Points on a hilly landscape, in no order, each with its height.
From any point a ball rolls to the lowest of the 2 points nearest to it. It stops when none of these is lower. Distance is the straight distance between rows; heights are no part of it.
Mari: [164 127 140 107 149 139 157  89  72 113 173 145  97 152  95 103 132 121
 142 138 105  79 113 140  68 158 112 133 100  84  91 108 137 102 114  78]  h=321
res: [ 84 154 169 162 100 128 120 141 166 108 108 121 161 111 108 178 131 117
  86 138 147 103 139 130 172  89 103 124 150 154  87 154 153 116  98 155]  h=355
pilu: [143 154 123 158 155  72 100 102 104 163 153 198  91 134 125 142 184 211
 138 141 116 143 123 133  90 185 153  79 151 152 165 136 108 152 150 130]  h=607
rogab: [ 91 182 112 131 119 188 115  94 154 111 153 170  87 133  95  91 102 101
 176 143 128  54 123 159 124 103  80 142 129 118 104 169 164 133 172 142]  h=566
pil: [143 134 144  99 160 139 137  86 109 138 141 127 113 159 122  86 136 139
 110 118 138 152 119 138  91 129 138  71 107 126 135  95 107 113 138 112]  h=361
leza: [123  74  86 137 134 109 116 157 125  89  83 132 130 138 153 127  98 145
 168 103 122 101 124 151 177 150 143 209 184 109 160 174 149 138 106 134]  h=658
naveb: [136 158  87 168 134  57  54 151 139 140 144 156 157 117  33 117 117 130
 133 109 101 140 139 193 129 148 133  77 160 122 146 185 111 106 127 155]  h=483
tudut: [159 108  85 135 121 167 121 149 156  79  87 154 102 185 147 131 128  97
 171  89 103  65  97 140 153 167 101 203 165 114 104 184 144 116 133 101]  h=286
kipa: [157 129 152 124  98 191 125  94 121  96 196 104  89 106 113 175 130  70
 122 124 171  89 147  95  92 129  86 135  63 173 134  66 170 149 160 142]  h=175
Nud: [134 139 133 145 140  88 164 152 166 152  66  75 181 105 169 140  85  87
 124  94  98 189 122 127 150  85 116 131 118 136 138 115 142 144  79 114]  h=594
liso: [103  96 112 140 113  59 116 154 134 158 126 132 131 135 107  93 131 139
 114  99 108 171 143 150 132 177 179  58 150 147 115 130  83 135 124 140]  h=373
demef: [ 96 144 121 161 106 140 109 132 174 114 120 158 104 150 100 101  96  67
 153 118 120  76 117 154 129 142 123 134 158 126  68 154 140 105 113 113]  h=181
fomot: [114 134 165 152 110 151  82 127 170  52 113 144 141 112  99 118 102 102
  97 161 101  56  92 136 144 132 117 156 191 126  99 199 159 162 120 140]  h=567
rud: [119 165 130 147 129 107 154 119 112  96 187 127 112  97  76 177 138 130
 101 183  85 101 109 122 128 139 204 169 167  35  64 166 141 152 119 140]  h=546
mul: [135  93 119 110 159 129 154 137  98 111  85 112 120 152 167 116 139 147
 137  95  95 114 145 119 133 171 127 160 133 104  97 154 133 109 122 108]  h=360
Vara: [163  69 124  98 141 146 141 150  65  79 108 103 136 139 157 129 139 144
 123 113  97  98 116  98 123 166 121 179 145  99 115 113 153 114 134 113]  h=335
pir: [120 142 197 100 142 128 116 155 131 184 132 160 105 142 167 146 179 153
 103 144 172 163 119 114 110 140 174  60 110  99 142  78  98 173 169 119]  h=359
Lin: [113 124  55 186  96  98  97 195 183 139 104 144 158 127 123 145  77  86
 166 120 137 121 126 143 195 152 122  83 162 161  98 185 118 117 121  97]  h=305
felo: [156 168  89 184 150  91  76 128 125 148 151 172 130  91  18 119 125 122
 126 115 122 155 141 193 101 149 124 134 151 131 130 172 100 107 123 139]  h=491
vuduv: [128 134 170 121 112 173 157 107  75 103 199  92 123 107 136 175 111 125
 100 187 123  96 121  91 119 130 124 122 132 163 133  88 166 101 116 121]  h=251
negi: [105 140 168  77 141 149 146 129 107 154 155 108 106 171 159 165 120 168
 110 181 185 179 103 117 105 112 164  57 138 129 154  68  79 156 158 138]  h=272
bam: [141 125 141 116 151 117 108 161 146 148 103 112 191 115 125  99 181  78
  77  97 118 191 135 131 125 119 171 104 126 132 154 116  99  86 105 132]  h=554
Penur: [164 119 136 109 129 151 145 101  88 117 161 120 102 182 103 154 141 127
 145 105  73  66 125 145  95 162 118 154 133  64  73 129 133  83 125  73]  h=354
fori: [131 162  98 151 164 109 102  79 129 173 159 191 116 107 102 100 159 186
 118 159 139 187 127 151  61 150 142  88 133 165 153 110  86 163 174 141]  h=585
doziv: [129 145 131 136 130  77 107 109 135 170 139 171  81 151 167 139 185 198
 154 108 135 153 155 106 123 185 161  95 127 135 147 128 120 152 165 138]  h=616
Dit: [149 113 183 110 106 153 157 103  80  95 173  84 134 103 109 122 103 108
  85 191 108  82 112 116  98 169 121 109 161 127  92  71 142 131  93  92]  h=188
Non: [115  69 139  98 123 140 110 198 125 135  91 105 165  83 134  80 111  64
 105 119 114 120  96 112 126 109  97 144 125 119 135  88  85 121  72  99]  h=396
Gov: [118 118 138 144  99 125 113 144 117 138 132 106 140 158 103 212 180 147
  93 103  85 112 127 106 132 111 146 187 173  74 103 224 165  70  99 101]  h=257
Pog: [128  86  60 163 105 112  96 177 163  92  70 147 152 140 154 158  91 108
 173 122 122 118 104 160 204 159 130 171 183 118 160 190 155 139 114 123]  h=662
goba: [134 130 157 120  62 175 136  77 125  98 189 105 109 111  89 143 114  97
 124 168 163  73 156 100  96  88  80 117  93 161 133  86 151 134 159 142]  h=234
mun: [142 148 113 120 163 134 109  87 168 144 133 160 123 131 144  31 153 101
 155  95 140 133 144 144 100 132 138 100  91 132 129 129  92 172 186 138]  h=541
Bep: [106 122 126 146  85 124 129 116 153 115 164 139 119 134  78  97 108  93
  97 119  81  89 118 141 117 164 122 129 162 122  59  99 136 121  81  95]  h=152
tedi: [ 85 133 171 135 105 149 136 105 116  94 144 130 126  98 110 122 129 149
 113 172 116  71 133 137 126  96 102 145 141 125 104 153 154 140 132 152]  h=186
teda: [164 127 183 144 133  83  88 169 137 169  86 167 135 101 155 111 195 137
 118  65 114 154 157 110 134 147 172  89 122 123 154 116  84 144 103  94]  h=539
voli: [ 93 138 115 111 112 166 124  92 112 125 136 145  84 130 114 101 110 139
 168 149 132  80 154 134 116 111  79 144 105 114 109 141 153 122 158 148]  h=552
zinod: [141 140 104 155 129 103 114 104 143 148 113 130 135 166 101 129 141 137
 101  65 145 170 153 167 140 138 131 107 148 137 121 141 130  74 121 139]  h=430
gutik: [106 130 135 108  90 172 134 110  70 116 197 102 115 124 143 186 114 130
 126 194 160 125 124  75 123  99 113 132 103 170 164  82 153 107 138 152]  h=197
Faril: [124  97 111 114 119 125 122 110 183  97 119 139 151 117 130 148  96 127
 191 150 154  77 105 153 181  76  89 206 110 110 202 156 189 188 127 170]  h=605
rok: [170 162 109 133 140 161 122  77 176 125 160 137 137 149 104  78 147 113
 128  91 172 155 155 154 120  90 102 146  90 140 136 112 145 109 143 134]  h=512
div: [ 81 140 136  90 119 160 164 104  63 170 165 104 115 154 138 154 126 181
 135 210 171 175 105 103 100 134 157  81 137 111 169 118  79 132 144 135]  h=205
poz: [128 104 194  69 154 175  96 126 118 180 128 138 134 110 140  86 163 113
 109 158 162 141 116 119 106 100 139  74 102 116 180  89  62 141 153  87]  h=529
Lelit: [ 83 144 118 162 135  97 135 133  94 121 108 117 140 111 122 136 133 154
 140 155 101 140 130 131 135 127 159 128 138  79 111 221 154 112 159 161]  h=270
loz: [150  82  88 144 127 119 122 166 116 120  77  89 138 138 168 184 133 158
 128  68 105 141 166 115 148 175 154 179 148  95 123 155 142 123 105 101]  h=475
Budub: [ 87 118 124 119  91 180 185 111 147  97 156 132 108 101 100  85 103 143
 108 158 154 115 122 101 126  73 113 121 103 160  96  60 102 145 139 167]  h=300
keviz: [117  95 165  54 132 177 127 146 109 157 132 115 128  82 132  82 143 103
 127 149 161 116 109 113  97  88 127  96  70  98 126  85  66 155 157 111]  h=501
Sir: [163 126 158  67 135 152 119 135 151 164 129 112 149 108 115 111 121  75
 143 116 142 155 133 101 104  63  88 106  40 119 180  78 112 151 169 145]  h=479
tageg: [148 111 119  70 125 117 138 120 164 156  77 109 122 151 140 160  70 104
 175 117 129 162 152  92  76  79  80 138  71 137 151  86 118 220 178 156]  h=647
luzem: [ 75 114 131 172 118  72 108 155  90 148 105 126 136  98 134 149 138 172
 146 130  93 132 157 137 144 166 166 109 159 108 128 232 128 122 147 157]  h=303
Futib: [164 173  96 132 150 139 106  64 148 149 162 164 142 116 123  80 164 147
  96 153 135 207 160 134  40 123 132 115 125 171 139 108  91 170 199 142]  h=570
fotar: [108 114 125 125 121 117 171 128  62 131 126  93 150 168 121 153 115 177
 129 174  75 125 122 122 101 194 168 113 167  78 118 103  91 109  92  82]  h=204
Muvuk: [176 184 118 139 173 137 103  95 105 139 166 104  95 169 119 145 133 130
  86 100 139 162 126 129 140  94 130 117 125 170 174  98 153  48 134 144]  h=440
Ber: [132 105 142 150 119 156 110 117 174  44 128 138 137 109 107 120  85  97
 119 159 147  56 114 140 152 122  88 181 171 151 108 155 131 155 119 152]  h=573
Mebaf: [160 101 125 160 131 103 115 172 137 134  73 114 125 126 192 150 128 147
 164  53  85 120 179 110 139 202 164 158 160 113 127 163 117 168 120  93]  h=488
zef: [ 91 147 124 121 101 156 149  95 153 121 162 134 121 124 101  92 125 147
 122 127 179 124 130 129 130  62 114 108  93 139 128  88  99 120 134 157]  h=332
bor: [160 105  94 125 138 133 128 111 174  96  95 172 136 139 145 151  65 102
 203 143 131  66  80 155 184 102  74 208 132 127 171 152 167 166 123 139]  h=598
lavi: [138 149 136 134 156 104 165 129 171 160  82  95 149 123 153 139 108 119
 136  76 137 191 144 141 152  75 129 116 103 152 141 103 118 130 103 144]  h=604
nelo: [146 138 143 104 128 147 163 153 149 121 142  97 142  99 153 103 119  80
 119  97 137 134 115 112 137  61 114 126  76 157 123  68 131 114 110 141]  h=429
vul: [102 121 125 131 137 127 133  93  60 148 150 133  98 144 110 137 130 140
 149 147  96  85 137 148 108 139 135 153 131  67 130 180 124  91 136 117]  h=503
baf: [138 155 145 102  97 164 127  74  62 135 210 125  94 155 107 181 132 132
 142 191 153 120 130 119  96 124  94 119 102 104 155 120 157  92 126 123]  h=451
zafik: [118  79 128 111 134 122 164 143  41 107 103  84 157 163 167 144 133 206
 113 168 103 139 125 103 109 174 175 131 184  99 152 122 112 113 121  98]  h=252
fisup: [107 138 130 107 124 156 150 102 139 153 134 129 117 135 122 110 130 146
 105 119 173 185 128 124 119  60 146  98  87 152 148  52  88 125 151 171]  h=370
Bal: [166 143 176  77 147 159  70 156 104 155 175 117 137 142 131 116 127  98
 100 182 174 153 112  95 107 104 151  76 106 128 214 102  77 134 184 105]  h=574
bupa: [ 91 137  78 177  82 103 104 161 206 114 128 162 174 129 100 131  92  78
 134 131 129 105 112 162 189 113 117 107 158 149  79 180 129 136 109 110]  h=322
Balam: [192 176 129 133 164 141  84 105 113 143 165 106 132 148 144 113 151 125
  73 119 144 182 110 100 122  93 148 118  93 159 173  76 143  79 154 126]  h=461
mef: [112 161 150 130 136 143 122 102  97 139 157 153  94 132  71 159 148 126
 130 150 108  83 137 167  99 130 126 144 134  78 100 164 139  94 104 140]  h=522
ririv: [108 124 127  96 116 156 139  78  57 141 180 131 112 141 129 157 142 150
 156 185 141  94 144 117  99 126 108 159 130  86 142 160 127  95 130 109]  h=478
posa: [131  97 135 100 113 143 161 134  63  88 142  99 132 122 137 155 122 155
  86 170 120 101 109  97 119 143 121 143 164 145 131  76 162  91  97 122]  h=290
verul: [118 182 110 143 122 151 110  74 170 125 146 180 112 144  90  58 106  90
 182 113 153  94 134 171 123 105 114 116 110 146 120 161 136 119 167 136]  h=579
mipuz: [140 117 144  90 133 171 148 157 115 112 167 101 136  80 133 123 129  84
 136 139 148 108  87  72 114  85 101 123  46 148 136  58 139 130 131 128]  h=455
neno: [ 96 121 169 130  90 160 155  91 132  79 147 137 106  76  94 100  91 130
  97 192 121  46 128 144 109 128  96 116 153 135  98 118 132 144 111 146]  h=225
doz: [ 79  95 111 150 109  70 128 165  89 155 103 112 141 111 132 154 125 191
 107 135  90 137 151 156 136 176 175  79 165 135 114 174  96 107 129 140]  h=328
Vanuv: [150  98 105 134 152 112 136 130 115 137  89 134 114 112 191 125 127 159
 188  94 118 132 154 105 155 154 164 206 174 109 203 164 154 206 129 118]  h=645
zubep: [109 148 131 152 132 126 117 155 151 133  87 132 124 144 116 177 142 129
 125 100 136 137 147 135 169 108 112 170 128 130 104 221 156  91 124 134]  h=256
meriv: [184 162 139  98 120 169 137  71  78 119 211 119  96 153  96 134 144 121
 146 165 145 118 115 132  95 138 123 100  92  97 135  71 150 100 134 100]  h=426
pif: [114 122 119 122 148 122 155 125  76 136 113 106 100 151 151 129 141 154
 122 119 123 142 149 140 115 155 142 116 144 132 108 121 123  98 123 123]  h=387
Suz: [121  86  95 127 134  95 118 127 113 110  85 126 122 121 165 100 129 148
 199  85 140 104 132 142 177 142 186 191 181  88 208 158 148 165 127 135]  h=652
fupo: [130  70 147 101 149 118 166 194 109  86  90  89 150  78 164 134 109 127
  90 139  98 151  76 113 131 107 119 140 126 146 147  57 153 136  80 145]  h=344
Seko: [ 65 121  86 161 103  99 117 165 134 104  88 160 125 138 137 110 101 107
 141 115 113 114 135 156 154 142 111 129 143 144  97 154 113 117 112 133]  h=597
Zama: [145 117 102 150 129  81 119 167 166 154  91  96 158 174 145 158 144  97
 128  59 122 163 167 136 169 157 120 132 125 120  82 149 130 108  96  85]  h=454
susi: [127  97 147 101 149 139 172 177  62 112  90  78 147 136 181 142 131 182
  93 167 108 160 105  84 122 159 162  96 149 114 136 103  89 125 116 107]  h=289
Seziv: [152 143 117 169 144  64 115 116 209 154 106 157 165 123 125 115 122 112
 160  72 172 189 159 160 154 120 149 130 135 188 156 161  97 136 128 153]  h=527
Fadef: [165 148 118  76 153 164 132  83  80 142 170 105 117 139 132 121 149 117
 121 135 150 145 127 112  99 125 120  79  68 114 137 101 136 110 145 107]  h=397
Zenoz: [ 84 139 140 118 117 110 162 111  80 132 138 151 101 101  71 104  93 161
 130 194 127 111 110 160  99 130 167  93 130  93 117 103  87 126 107 142]  h=293
kife: [162 148 144 177 124  87 107 138 136 163 107 181  96 144 183 117 180 159
 185  52  87 114 158 115 143 190 162 104 109 127 133 147 146 173 144 121]  h=510
rab: [134 110 141 116 113 131 150 116  95  90 150 123 131 131  96 111 106 127
 100 185  75  72 107 122  93 182 135 126 162  81  71  72 137 132  85  86]  h=154
Biv: [107  92 141 138 133  71 116 166 130 139 110 154 106 125 153 105 132 171
 122 101  83 128 127 130 112 189 188  46 144 133 104 134  86 157 141 134]  h=390
Rav: [146 162  93 159 148 129  97  94 154 132 138 185  93 160  69  73 125 101
 164  83 133 116 125 195 106 138 113 128 133 135 105 155 135  98 147 119]  h=590
fedup: [177 104  96 129 134 152  93 160 187  68  95 141 122 165 147 132 116  73
 146 106 109  88  91 133 159 170  96 194 166 112  69 150 152 151 110  75]  h=287
zube: [162 137 153 102 157 149 118 140 135 152 112 111 148 101 132  92 186  93
 107 102 137 151 134 118 112 102 137 107  88 139 185 102  97  94 126 132]  h=532
bedor: [130  94  76 153 115 116 102 180 158 119  73  98 152 158 145 167 124 123
 107  84 103 140 145 127 160 180 110 170 153 115  92 133 151 132  89  89]  h=463
dezo: [197 171 125 126 131 158 103  69 145 110 195 105 117 141 118 106 135 109
 103 120 151 163 118 110 119  69 109 124  72 166 166  62 146  94 158 157]  h=481
Dul: [118 108 126 117 144  89 160 188 150 116  74  91 181 108 151  96 103  96
 101 110 109 172 111 120 142  90 119 144 117 134 120  85 107 139  92 122]  h=587
Lelu: [151 121  69 150 147 136 119 141 137 119  68 134 100 161 182 107 110  95
 193  78 117  93 125 132 161 181 117 176 150 131 114 193 141 138 149 113]  h=242
figub: [120 129 140 126 137 132 125 112 123  67 157 120 125  78  87 157 122 126
  94 161  69  86  87 124 118 143 180 171 194  66  92 186 165 181 123 147]  h=553
moz: [123 158 117 163 137  95 118 106 178 143 132 154 150 129  90  98 150 145
 124  91 167 180 161 171 140  87 125 107 121 182 156 147  98 104 128 163]  h=514
las: [ 85 137 138 146 140 129 136 117 100  82 139 152 127  94 120 135 139 154
 111 165 104 106 127 123 137 107 121 149 136  73  94 201 172 130 147 155]  h=231
kob: [ 90  83  94 124 113 119 125 190 118  92  85  88 153 119 136 110 112 123
  73 119 112 142 101 104 145 137 135 112 140 125  76  73 107 130  90  98]  h=586
fozom: [ 71 114 119 143 136 110 139 155 146 107  71 118 160  83 148 145 116 175
 140 156 141 147 119 133 179  86 117 167 125 129 154 148 145 154 101 180]  h=318
kesef: [149 161  84 168 131  91 102  99 152 143 140 159 156 115  67  76 133 126
 118 113 126 178 136 191  98 121 121 123 152 176 134 159  98 110 145 152]  h=502
tosip: [125 140 135 106 126 152 153 123 121 134 146  92 114 131 138 145 112 129
 110 127 160 148 124  95 129  67 124 107  79 158 137  56 142 111 134 173]  h=402
zop: [111 116 131 141 104 133 126 111 133 145 163 119 129 140  71 154 115 117
  94 152  78  80 114 135 112 185 141 120 166  70  72  79 122 124  64  85]  h=114
temeb: [ 69 102 122 126 137 113 141 161 140 141  62 127 125 101 156 124 105 182
 141 142 121 144 123 141 153 105 130 129 137 161 140 141 101 154 121 182]  h=288
mot: [ 86 101 106 138 101 102 134 156 122  87 100 132 123 122 135  94  96 127
  98 138 119 130 104 128 136 152 131 125 152 145  83 113 115 118 106 136]  h=591
fanar: [ 96 151 116 161  97 102 122 108 161 118 152 165 124 123  61  78 109  87
 122 125 113 114 129 178 118 143 119 116 151 129  77 124 124 114 109 124]  h=182
geluv: [124 128 140 151 133 118 128 149 169 102  83 116 181 101 136 172 124 143
 118 148 148 118 120 130 185  68  79 181 142 138 135 161 172 138  92 164]  h=341
vani: [108 127 110 156 143 120 132 131 151 140  82 126 134 128 160 154 112 140
 168 131 159 121 144 133 176 111  94 190 140 137 125 201 156 111 125 150]  h=298
rupul: [116 139 134 129 124 103 121 120 126 183 114 143  88 124 197 182 173 179
 182 104 128 134 190  93 155 141 139 157 141 140 164 154 130 169 132 129]  h=632
Pekof: [133  78 161  91 149 146 125 208  95 121  75  77 168  70 146 116 114 113
  97 142 103 146  77 109 128 107 113 127 115 107 173  85 112 136  85 110]  h=369
fozul: [141 146 169  63 161 176 107 122 115 154 156 115 124 137 136 115 147 116
  82 164 179 176 102 117 100 102 177  64  90 120 174  71  80 142 175 123]  h=556
semuk: [135  57 132  98 120 138 131 137  88  72 147 121 125 120 149 135 143 148
 108 145 140  91 107 123 139 143 116 176 161 133 137  88 162 130 107 134]  h=311
lekos: [108 152 127 140 133 127 130 113 107 160 110 107 118 147 134 188 163 146
 120  91 158 161 177 122 158 113 107 145 128 126 144 159 150  63 120 148]  h=392
doti: [ 69 120 137 140 119  80 137 147 117 165 115 149 131 119 102 122 124 178
 119 134 121 160 137 165 133 140 169  54 142 155 141 159  92 115 123 161]  h=353
Zev: [128 122 143 129 133 110 129 174 144 164  72  91 162 106 149 115 141  94
  91  73  93 162 139 121 137 128 153  96 111 116 139 107  88 111 101 116]  h=568
Pava: [123 139 160  89 127 112 109  96 130 168 151 162  94 169 144 141 152 171
  99 164 173 175 129 119  90 122 158  65 141 135 155  67  85 165 174 129]  h=320
kamen: [120 133 117  88 128 141 142 127 196 149 102 108 134 138 142  93  96 106
 157 118 147 156 131 111 109  63  94 121  62 133 145  92 104 226 174 146]  h=636
vun: [123  78 152  56 121 179 154 181 104 119 144 102 140  76 138 111 123 103
 120 174 149 118  78  89 100  81 109 106  47 122 138  48 108 173 156 127]  h=476
Mabu: [158 147 123 107 139 166 129  93  59 138 182  87 107 198 149 187 140 136
 147 119 137 123 151 117 113 142 109 140 116  93 158 144 162  66 136 103]  h=243
zed: [139 118  48 168 111 133  94 150 188  85  99 154 134 164 150 136  98  65
 142 124 134  90  85 145 191 153 110 162 183 133  94 153 144 149 113  84]  h=260
mut: [114 117 117 147 119  93 119 118 103 160 106 106 119 165 115 160 139 159
 117  81 104 135 165 154 119 162 146 103 157 125 122 158 118  84 114 125]  h=411
fumos: [135 131 131 146 130 106 145 145 133 160 100 146  96 105 187 150 137 175
 185 105  95 141 178  86 146 173 142 182 139 141 161 151 168 220 115 121]  h=639
lom: [121 158  95 165 118  94  74 163 160 153 129 143 138 131  63 141 127 117
 154  99  96 124 135 183 150 163 135  85 153 111 108 224 147 104 125 132]  h=474
bovez: [135 116 144 131 139 133 110 102 158  47 119 117 141 110 110 126 125 107
  95 149  98  79  75 131 157 121 172 169 194  97  94 200 199 167 138 154]  h=560
fel: [170 126 107 146 144  85 129 131 203 129 110 128 180 134 128  87 155  87
 133  79 149 196 150 158 139 126 153 115 115 158 127 145 107 117 127 137]  h=536
gek: [131 170 135 131 137 125 134 103  95 158 135 109 103 141 126 160 144 145
 103 115 149 169 137 137 152 104 114 106 131 142 164 108 132  65 106 159]  h=418
nam: [178 165 128 157 105 167 125  58 184 109 176 141 135 128  88  91 145 108
 106 108 176 152 161 112 129  59 105 149 107 169 160  84 138 103 146 170]  h=498
sile: [128 140 106 132 139 124 171  96 196 176 100 121 145 152 136 131  88 125
 166  90 167 167 145 129 150  67  85 140  91 173 156 115 121 141 125 150]  h=615
roved: [173 127 161 163 122  85  70 168 157 151 108 186 176  99 131  90 213 140
 113  93 107 153 141 115  95 160 151 114 141 147 171 143  84 117 124  98]  h=555
galov: [168 129 151 119 124 166 116 119  85 111 197  81 104 117 143 203 138  65
 128 143 146 103 125  78 100 147 105 163  56 157 138  89 197 115 170 115]  h=84
feg: [127 176 110 150 168  95  85  95 101 190 165 196 108 107  97 140 142 205
 141 179 126 158 125 151  79 160 130  89 140 119 174 144  81 170 153 148]  h=596
buvi: [138 131 128 132 125 155 147 124 182  81 119 154 135 140 127 127  89  78
 144 120 150  73 120 134 150 104  66 179 147 170  92 119 143 159 122 121]  h=580
nuve: [ 92 115 127  98 145 131 168 142 128 146  95 124 120 121 178 111  97 169
 125 128 133 152 116 118 121 133 148 112 126 150 108 111  99 157 135 151]  h=245
posus: [129 119  36 181 100  98 114 177 170 117  85 156 157 139 147 152  55  63
 178 124 115 127 104 158 193 141 126 148 155 149  89 162 124 139 125  89]  h=285
rorov: [164 121  97 157 123  90  94 147 169 142 119 125 159 174  99 127 160 104
  88  47 115 173 144 160 151 163 133 111 152 131 106 134 133  83 101  90]  h=441
selir: [122 146 107 159 146 103 131 120 155 144 107 136 122 148 134 117 116 109
 159  80 148 121 158 154 150 142 122 132 128 152 107 184 115 116 130 134]  h=447
Tuz: [173 111 100 140 180 108 123 159 143 109  61 131 131 134 191 111  94  99
 188 101 112 125 138 134 154 166 102 177 132  98 124 169 153 174 122  96]  h=279
pima: [181 142 138 101 139 158 127 120  76 118 186  86 114 164 145 185 154  94
 129 124 141 120 134  84 128 127 117 136  79 129 145 109 179  75 148 106]  h=174
pon: [125 156 101 176 117  97  90 134 166 145 117 162 140 146  94 113 124 112
 152  84 151 125 137 180 154 148 140 101 145 163 137 210 127  86 144 138]  h=462
kabez: [ 99 120 108 126 107  99 124 127  93 151 143 105 156 155  78 159 129 154
  96 150  85 125 119 144 113 175 161  95 155  83 106  78 110  97  61  98]  h=158
Razol: [157 133 155 160 111 115 118 145 124 146  89 138 104 137 206 136 167 154
 185  60  78  89 181 106 134 200 164 143 121  95 116 177 131 163 143  97]  h=499
mak: [147 123 138  91 152 144 150 147 137 149 100  86 144  99 153 115 110  99
 142 107 124 144 109  97 117  81  86 133  64 136 155  90 121 151 128 120]  h=453
Buda: [131 157 178 131 150 121 146 110 116 121 175 141 107 118  69 178 168 126
 106 163  85 100 108 140 112 124 165 172 151  46  82 186 147 109 103 141]  h=537
vede: [114 141 124 132 110 108 124 128 117 187 126 173  75 153 192 149 190 174
 190 100 119 124 178  84 126 178 181 143 120 117 144 135 138 168 166 126]  h=624
zel: [152 150 117 100 144 148 119  86 194 125 137 147 143 142 130  44 152 111
 143 107 179 167 140 137 108  88 124 131  64 146 136 108 111 155 167 146]  h=526
Tepuf: [ 86 137 156 131 101 146 155 111  85 101 150 153 114  93  81 101  87 161
 117 233 108  79 109 138 111 126 116 130 133 102 103 111 121 128  95 139]  h=259
zenon: [110 120 198 128 140 102 147 153 123 169 136 175 101 139 159 116 164 188
 116 153 146 148 108 123 109 167 206  57 131 130 130  94  99 170 162 113]  h=389
Dukoz: [121 131 113 133 142 122 184 105 218 158 106 132 155 149 143 112  64 108
 182 112 142 163 125 110 129  60  96 130  74 143 149 100 101 200 143 148]  h=626
sego: [106 119 146 130 114 147 141 134 134  95 118 121 153  82 127 168 131 143
  92 144 146 101 136 116 149  83  80 175 134 155 125 140 157 113  88 157]  h=363
dig: [174 124  90 136 143 151 133 129 190 104 108 160 123 156 155 129  77  85
 174 119 143  86  96 137 156 113  49 207 106 147 108 146 170 170 136 126]  h=589
fof: [179 126 170 105 116 176 140  90 112 112 197 123  88 126 114 155 148  93
 123 108 155  84 121 107  89 124  79 147  88 151 103 103 180 118 147 108]  h=235
degi: [ 65 147 124 175  77 103 108 153 201 112 124 131 183 123  84 135  93  94
  91 148 147 128 135 140 180  95 112 119 149 152  75 149 132 129  93 147]  h=336
povav: [107 122 151  74 154 148 158 136  95 166 112 103 105 128 187 163 125 173
 107 146 147 170 126  97 118 115 147  88 126 147 142  93 106 162 141 134]  h=292
nul: [106 116 135 138 113 131 108 153 120 110 112 118 145 131 122 176 160 146
  99 119 117 119 134 120 156 113 115 193 179 107 109 201 176  83 124 127]  h=206
nup: [ 92 123 124 120 122 125 163 134 113 118 120 115 130 117 145 132 110 148
 106 135 139 133 149 131 156 110  96 151 130 163 118 106 129 116 111 158]  h=383
paro: [ 87 136 136  93 119 153 154  98  62 144 178 103 111 142 135 164 113 170
 123 199 156 146 118  98 116 104 122  98 120 131 147 101 127  93 114 138]  h=113
navu: [166 134 112 136 125 111  96 144 185 102 124 112 192 137 104  85 172  65
  85 101 123 199 129 149 136 117 149 127 105 133 121 125 117  80  97 149]  h=547
sagag: [127 128 135 130 127 130 119 114  95 153 138  96 110 149 143 211 186 148
 102 104 146 143 154  91 156  98 108 176 128  94 162 201 170  63 126 118]  h=357
fep: [150 128 170 161 132  97  87 148 153 148  95 157 129 132 154  92 190 141
 162  53  99 117 152 132 121 183 166  88 113 113 135 168  92 149 127 101]  h=523
mupa: [110 121 124 107 126 103 142 189 129 130  86  68 157 107 147 135 124 103
  70 105 113 176 118  95 143 115 160 108 129 125  89  78 118 116  89 115]  h=578
nurob: [112  93 133  96 160 151 181 176  81 100  98  93 140 105 156 127 112 159
  78 155 122 157  73  95 121 126 145 118 129 128 131  66 121 125 109 131]  h=319
nas: [116 140 147 136 122 149 150  82 116 130 154 157  94 145  95 106 121 118
 144 129 133  89 144 165 106 127 100 134 135 123  86 133 140 102 123 121]  h=538
Fona: [143 120 117 121 118 148 142 106  70 171 159  87 116 154 149 191 159 159
 147 113 136 120 159  91 133 109 113 177 142 103 163 168 162  69 165  90]  h=307
zem: [125 139 171 136  93 176 145  75  95 115 204 114  97  80 103 157 114 129
  94 194 152  85 142 113 101 100  87 111 121 146 133 100 140 118 119 146]  h=281
Mavos: [114 112 165 145 119  79 145 173 134 171 122 194  87 135 151 121 161 195
 154 136  98 118 109 125 103 198 200  46 143 137 121 117  97 153 154 120]  h=412
fadel: [123 105 164 103  98 149 168 118  99  80 158 115 127  93 110  91 109 124
  82 180 124  93 105 104 104 131 123 102 128 159  87  59 136 121 125 119]  h=221
Nosi: [163 161  99 143 172 131 101  75 154 133 147 164 137 107 112  29 157 127
 132 122 110 177 138 154  70 147 126 126 122 145 142 142 110 161 188 135]  h=557
zuve: [115 138 138  94 146 127 154  94  81 141 154 133 112 149  99 110 121 159
 128 167 138 150 126 145 100 159 147  74 133 111 129 103  88 126 101 114]  h=329
kebul: [115 101 150  88  90 188 177 128 112  95 167 126 106  94 122  85  94 138
 118 179 144 107 103  95  91  98 120 107  77 158  92  34 119 136 145 130]  h=261
rasuv: [161 131 156  85 139 166 157 101  62 108 186 122 108 128 124 119 140 100
 129 149 131  76 122 101  89 158  90 126  87 112  90 102 167 106 152  86]  h=283
tota: [ 77 144  91 163  96  98 121 173 150  97  95 141 156  98 121 105  92 114
 164 146 107 116 119 157 165 126 126  92 141 150 108 191 103 134 151 162]  h=603
Nokod: [144 121  91 146 158 107 151 136 150 113  56 147 132 128 170 135  75 117
 173 110 140 127 125 143 173 125 102 193 143 137 139 162 157 159 107 129]  h=306
rofam: [174 145 154  75 149 155  97 130 120 153 151  87 136  98 126  98 146  71
 119 130 157 154 123 113 112  77 143 108  46 138 211  83 109 114 144 134]  h=506

Call two points neighbours if one is among the 2 nearest of the other. Go from one point of each pair to the other, from neighbour to neighbour, staying as low as possible. Name the highest point that can't be avoided.
nuve / tedi | Mavos
Lelu / kipa | sagag
nul / zed | Nokod
paro / nuve | povav
galov / negi | zem
zed / Lelu | fedup

Where does a ball stop that starts at each point below?
Ber | tedi
voli | tedi
teda | paro
Vanuv | galov
roved | paro
zel | galov
